Points on a hilly landscape, in no order, each with its height.
A climber steps from a point to whichever of its 2 nearest points has the largest rise for the distance, and stops where none of them is higher. Distance is the straight distance between rows; heights are no part of it.
k_659: [132 143 141 113 156 114 125 121 144 140 134 164 139 104 100 110 130  91
 123 127 115 104 136 140 153]  h=653
k_766: [145  99  98 132  96 162 123 121 130 150 113 138 104  88  56  98 111 205
 147 168 137 159  82 119 109]  h=411
k_770: [133 135 128  66 106 145  95 110  98 161 126 141 110 131 132 164  82 102
 141 109 149 148 174 140 132]  h=246
k_602: [108 171 124 118 132 112  89 117 104 132 146 111 148 136 181 182 128 124
 124 131 132 112 155  95 147]  h=400
k_209: [116 144 129 144  58 180 120 106 144 209 116 175  92 106  72 107 125 156
 131 177 163 150 102 145 142]  h=488
k_396: [136 136 123  79 119 147 113 108 118 158  86 136 123 130 132 140 102 111
 141 136 131 136 113 130 134]  h=272
k_405: [107 114 154  79 156 112  74  94 127 229 195 124 119 132 133 170 114 107
 121  92 184 152 178 136 159]  h=432
k_846: [144 137 112  89 122 114  66 125 101 146 136 154 102 159 150 181 138 135
 147 131 143  94 157 142 119]  h=518
k_401: [115 143 172 147 127 104 173 192 132  83 109  99 161 139 170 105 159  88
 123  93 125 117 161 110 115]  h=494
k_910: [130 149 129 170 114 100 179 150 159 131 118 126 156 110 110  77 158  99
 118 156  93 114 117 151 144]  h=282
k_731: [ 96 156 200 120  98 132 156 118 145 130 136 142 159 120 166 107 152  75
 130 147 119 162 133 140 144]  h=355
k_967: [103 132 171 143 139  86 178 152 131  35 156 122 158 135 139  78 160  65
 118 133 117 108 128 110 137]  h=425
k_437: [164  78 105 109 200  99  98 144  83  72 130  96 104 154 167 178 112 167
 113  77 150 118 141  89 104]  h=478
k_305: [110 136 166 149 198 127 135 163 122  97 215 145 160 130 179 156 124  95
 116  93 128 108 198  79 123]  h=5
k_346: [125 152 119  92 141 148  60 129  90 139 167 133 106 147 173 202 136 124
 144 131 165 116 178 110 158]  h=461
k_643: [113 174 159 112  80 145 135 113 173 159 105 149 139 108 157 103 139  82
 112 142 113 171 114 144 157]  h=332
k_960: [114 159 120 111 144 100 116 128 109  95 130 111 136 119 144 154 120 112
 107 137 108 110 137  86 124]  h=354
k_115: [108 130 152 108 149 112 118 111 135 183 154 157 125 109 126 143 130  85
 139 107 152 110 164 140 146]  h=581
k_864: [134 137  97 151  85 157 140 113 147 121  87 131 123 118 137  89 100 184
 161 130 111 153  68 151  87]  h=357
k_720: [114 127 159  73 124 124  97  88 163 229 160 128 121 116 120 148 130 100
  95  85 165 166 181 155 171]  h=403
k_245: [165  90  71 102 126 128 115  85 121 120  92 126  93 117  88 123 111 138
 140 149 121 153 122 178 115]  h=487
k_408: [111 114 116 149 190 127 103 167 103  83 211  81 155 164 181 170 110 128
 151  97 128  79 164  73 104]  h=259
k_878: [104 157 168 124 122 108 176 126 137  70 138 134 150 105 154  75 173  85
 140 132 107 157 120 132 136]  h=383
k_743: [134 121 160 129 180 108 139 188 119  51 148  93 135 150 183 130 122 119
  85  82 115  95 138  67 139]  h=458
k_214: [177  60  71  82 137 135  84  88  74 128  86 139  85 143  92 145 128 127
 140 157 166 161 147 159 113]  h=528
k_53: [141 106 113 212  91 192 176 120 153 108 121 136  98  99  75 108 107 184
 149 157  99 129  62 151 106]  h=529
k_874: [136  94 128 124 187 102 125 149 116  61 107  92 112 128 173 136 106 142
  87  71 128  96 137  77 124]  h=631
k_461: [138  87 105  57 149 119 107  99  82 155 115 159 129 137 101 177 125 134
 119 120 142 160 156 119  99]  h=620
k_372: [126 123 158 140 141  98 168 175 142  88  88  76 155 114 150  95 156 120
  94  93  95 121 115 101 141]  h=424
k_55: [103 137 139 124 174 124 111 126 112 155 174 129 137 120 135 182 113 112
 134  89 142 111 207 115 125]  h=566
k_287: [152 133 113 121  81 149 139 107 145 169 117 148  93 104 110 125 134 145
 149 145 105 167  97 159 121]  h=426
k_977: [103 166 168 134 120 108 137 134 124  89 112 152 130 123 137 122 155 133
 118 135  94 106 165 156 125]  h=342
k_133: [126 130 153 173 100 132 180 176 178  72 101 110 170 145 148  29 165  96
 118 147 108 130  78 162 110]  h=322
k_104: [143 123 121  90 146 130 137 108 112 114  95 133 114 126 113 146  99 126
 105 149 122 110 119 116 122]  h=306
k_454: [119  84 150 126 135  98 142 129  92 127 110 100 131 120 170 155 153 138
 143 112 117 101 136 127  95]  h=624
k_156: [110 166 118 176  83 178 198 136 182 128 128 166 139 126  78  74 151 110
 142 140  72 162  76 133 125]  h=569
k_406: [142 145 124 169 104 141 180 149 162 133 120 113 133 101  88  97 153 164
 128 140  79 130  93 156 128]  h=305
k_569: [ 67 156 153 132 136 101 142 104 127 138 140 133 166 137 127 145 142  76
 127 164 111 104 141 100 160]  h=289
k_756: [121 162 140 150  81 105 152 104 124 165 126 135 145 117 135 129 118 119
 123 176 143 121 116 141 136]  h=244
k_962: [102 170 140 120 101 127 152 113 122 165 133 105 166 116 142 155 153  97
 130 153 128 111 142 128 155]  h=266
k_334: [102 158 141 126 157 124  87 156 118 106 181  90 164 148 182 163 124 108
 145 116 135  79 164  82 131]  h=334
k_913: [104 155 147 115 168 128  98 111 138 195 211 136 140 129 156 181 110 101
 122  85 197 118 205 140 157]  h=489
k_985: [142 103  98 228 106 195 170 151 191  92 139 123 112 116  88  77 142 202
 127 125  97 145  40 135 102]  h=464
k_496: [ 98 157 126 122 142  88 163 127 136 104 128 106 169 152 129 126 138 104
 112 149  84  84 118  99 126]  h=317
k_531: [115 123 118 197 100 125 196 157 180  65 113  91 145 146 131  32 145 127
 114 138  96 137  47 133 115]  h=356
k_936: [127 136 164 126 162 109 158 152 153 113 160 148 169 113 136 105 154  76
 102 142 108 114 153 139 153]  h=571
k_747: [163 115  74 124  89 147 118  87 106 152  80 134  81 108 117 147 121 150
 149 158 137 190 122 182 118]  h=455
k_231: [131 110 111 107 191 136  82 153  98 154 215 147 119 152 134 193  91 120
 150  80 152 118 201  97 109]  h=651
k_568: [124 165 116 172  73 183 180 120 167 168 150 177 121 130  80  97 126 135
 167 153 105 150  76 146 120]  h=597
k_703: [157 119  86 130  51 192 117 102 141 180 118 165  89 112  54 110 100 176
 147 186 155 180  88 131 111]  h=453
k_167: [146  66 105 125 143  89 119 127  92 103  88 100  90 134 150 154 144 149
 119 116 121 103 127 138  93]  h=575
k_95: [ 88 165 191 139 159 153 118 141 142 127 170 123 176 148 179 146 130  35
 115 104 166 117 176 113 170]  h=178
k_612: [101 118 168 132 157 106 143 166 120 100 129 109 152 121 184 142 150 117
 137  98 116 104 155 119  87]  h=561
k_863: [153  99  69 183 118 177 156  90 135 113  81 132  86 132  72 114 111 174
 144 140 118 146  68 145  99]  h=470
k_825: [114 135 179 122 165  91 143 164 142  80 185 146 180 140 160  90 168  53
 122 129 132 115 168 101 153]  h=495
k_311: [150 151  75 128 103 105 137 141 127  95  99 113  95 119 104 102 151 191
 139 153 110 103 102 152 118]  h=404
k_268: [152  90 116 210  81 191 158  96 149 149 131 174  86  99  56 121  99 168
 160 165 131 153  58 144 115]  h=584
k_83: [156  81  91  58 162 146  67 124  69 150 106 116 125 157  98 180  96 132
 146 103 157 161 168 124 108]  h=677
k_876: [ 85 121 181 105 116 134  93 115 156 184 137 135 148 111 172 129 111  63
 105 129 137 157 153 113 157]  h=281
k_916: [134 140 105 200  67 211 145 112 172 168 156 178 107 125  46 122 127 171
 160 159 127 157  65 141 115]  h=634
k_8: [129 165 131 143 102 112 143 132 111 108  85 115 118 118 125 112 156 154
 133 150 111 105 128 147 122]  h=369
k_487: [163  82  93  78 192 144  87 130  78 125 158 131 133 152 120 201  95 132
 141  96 148 142 200 114 105]  h=609
k_181: [130 122 120 129 119 121 145 110 119 121  91 152  99 125 110 105 118 141
 124 163 125 114  64  99 128]  h=303
k_706: [117 101 103 144 133 104 155  93 139  83  76 113 126 125 138  86 118 169
 122 134 119 107  66 122 104]  h=351
k_40: [115 141 130 171 142  83 181 138 147  86 111 114 166 135 129  76 152 138
 113 111  92 104  99 168 124]  h=258
k_816: [150 137 105  98 185  98  99 135 100  92 157 124 127 152 153 173 110 169
 126  90 154 112 155  99 105]  h=391
k_164: [137 119  86 205 101 136 183 141 190  84 130 108 115 128 103  62 135 170
 111 153  97 117  35 131 131]  h=402
k_725: [136 130 121 115 165  94 108 137 103 105 108  98 136 131 109 133 129 194
 100 109 124  98 128 136 118]  h=260
k_564: [168 114  55 118  90 140 126 125 130 123  89 105  76 114  75 117 115 176
 160 157 105 129 110 158 119]  h=446
k_628: [113 141 181 170 189 161 119 167 136 109 232 122 162 151 178 168  81  83
 125 102 157 119 209  92 144]  h=51
k_715: [166  86  95 109 133  92  89 118  90 101  73 136 101 158 106 134 134 158
 137 112 154 116 116 143 101]  h=647
k_794: [101 141 164 161 181  94 132 159 117  47 162 109 166 166 162 113 144 109
 107 102 119  79 142  70 143]  h=336
k_436: [143 118 133  76  74 148 105  87 105 220 104 151 111 149  95 157 108 146
 124 137 179 170 150 157 132]  h=552
k_443: [147 111 122 100 166  88  79 149  75 112 124 122 139 148 109 155 124 186
 105 122 151 105 124  88 119]  h=314
k_872: [112 159 161 130  88 138 121 147 148 135 108 139 139 126 137  76 143 101
 140 130  87 142  76 121 146]  h=304
k_335: [ 91 153 156  85  89 149  97  97 159 193 118 150 108 104 152 122 116 100
 112 138 140 152 144 135 161]  h=308
k_926: [145 139  94 123  97  87 110 122 127 170 120 136 117 114 113 131 146 140
 141 125 107 156 112 140 129]  h=401
k_324: [138 118 138  97  67 161 105 112 124 207 103 158  79 127 100 128 128 132
 150 140 181 154 108 149 148]  h=523
k_552: [162 109  98 161 116 105 181 132 145 134  99  93 126 106 104 127 142 143
 116 123  93 131  85 146 136]  h=335
k_395: [157  96 123  46 107 146  87  97  74 176 101 161 102 141  82 178 119 145
 114 145 152 190 161 146 128]  h=582
k_932: [128 103 137 153 132  81 138 151 132 111 118  97 159 131 119  91 123 175
  99 110 106  92 109 148 119]  h=228
k_545: [125 100  85 151 113 159 157  91 142  88  73 104  94 138 118 102 108 213
 125 142 120 132  66 148  98]  h=412
k_468: [123 159 184 102 138 139 101 146 138 137 148 124 169 117 174 132 115  54
 120 125 131 125 171 113 175]  h=236
k_284: [162  95  92 104 139 115  61 105  81 139  90 142  91 151 144 148 121 128
 137 135 170 123 133 154 117]  h=577
k_367: [ 85 145 200 150 180 155  99 143 151 149 224 130 164 138 160 146 120  46
 114  92 167 137 211  98 158]  h=116
k_157: [168 106  84 120 138 106 118 144 123 149  84 104 110 100 117 122 155 158
 131 116 100 149  89 146 134]  h=371
k_980: [117 165 122 114 121 122 110 151 140 115  94 117 130 112 151 101 124 124
 153 138 142  91 142 131 147]  h=325

Call two points neighbours if one is among the 2 nearest of the other. Go from one point of each pair to the other, from neighbour to neighbour, staying as high as possible. Name the lowest point that can't be avoided.
k_715 and k_83: k_766
k_602 and k_874: k_794
k_83 and k_659: k_55
k_104 and k_245: k_181
k_454 and k_715: k_167
k_83 and k_231: k_487

Write out the way that a climber takes from each point below.
k_766: k_703 > k_209 > k_324 > k_436 > k_395 > k_461 > k_83
k_181: k_706 > k_545 > k_863 > k_53 > k_268 > k_916
k_335: k_643 > k_731 > k_878 > k_967 > k_825 > k_936 > k_659
k_133: k_531 > k_164 > k_985 > k_53 > k_268 > k_916
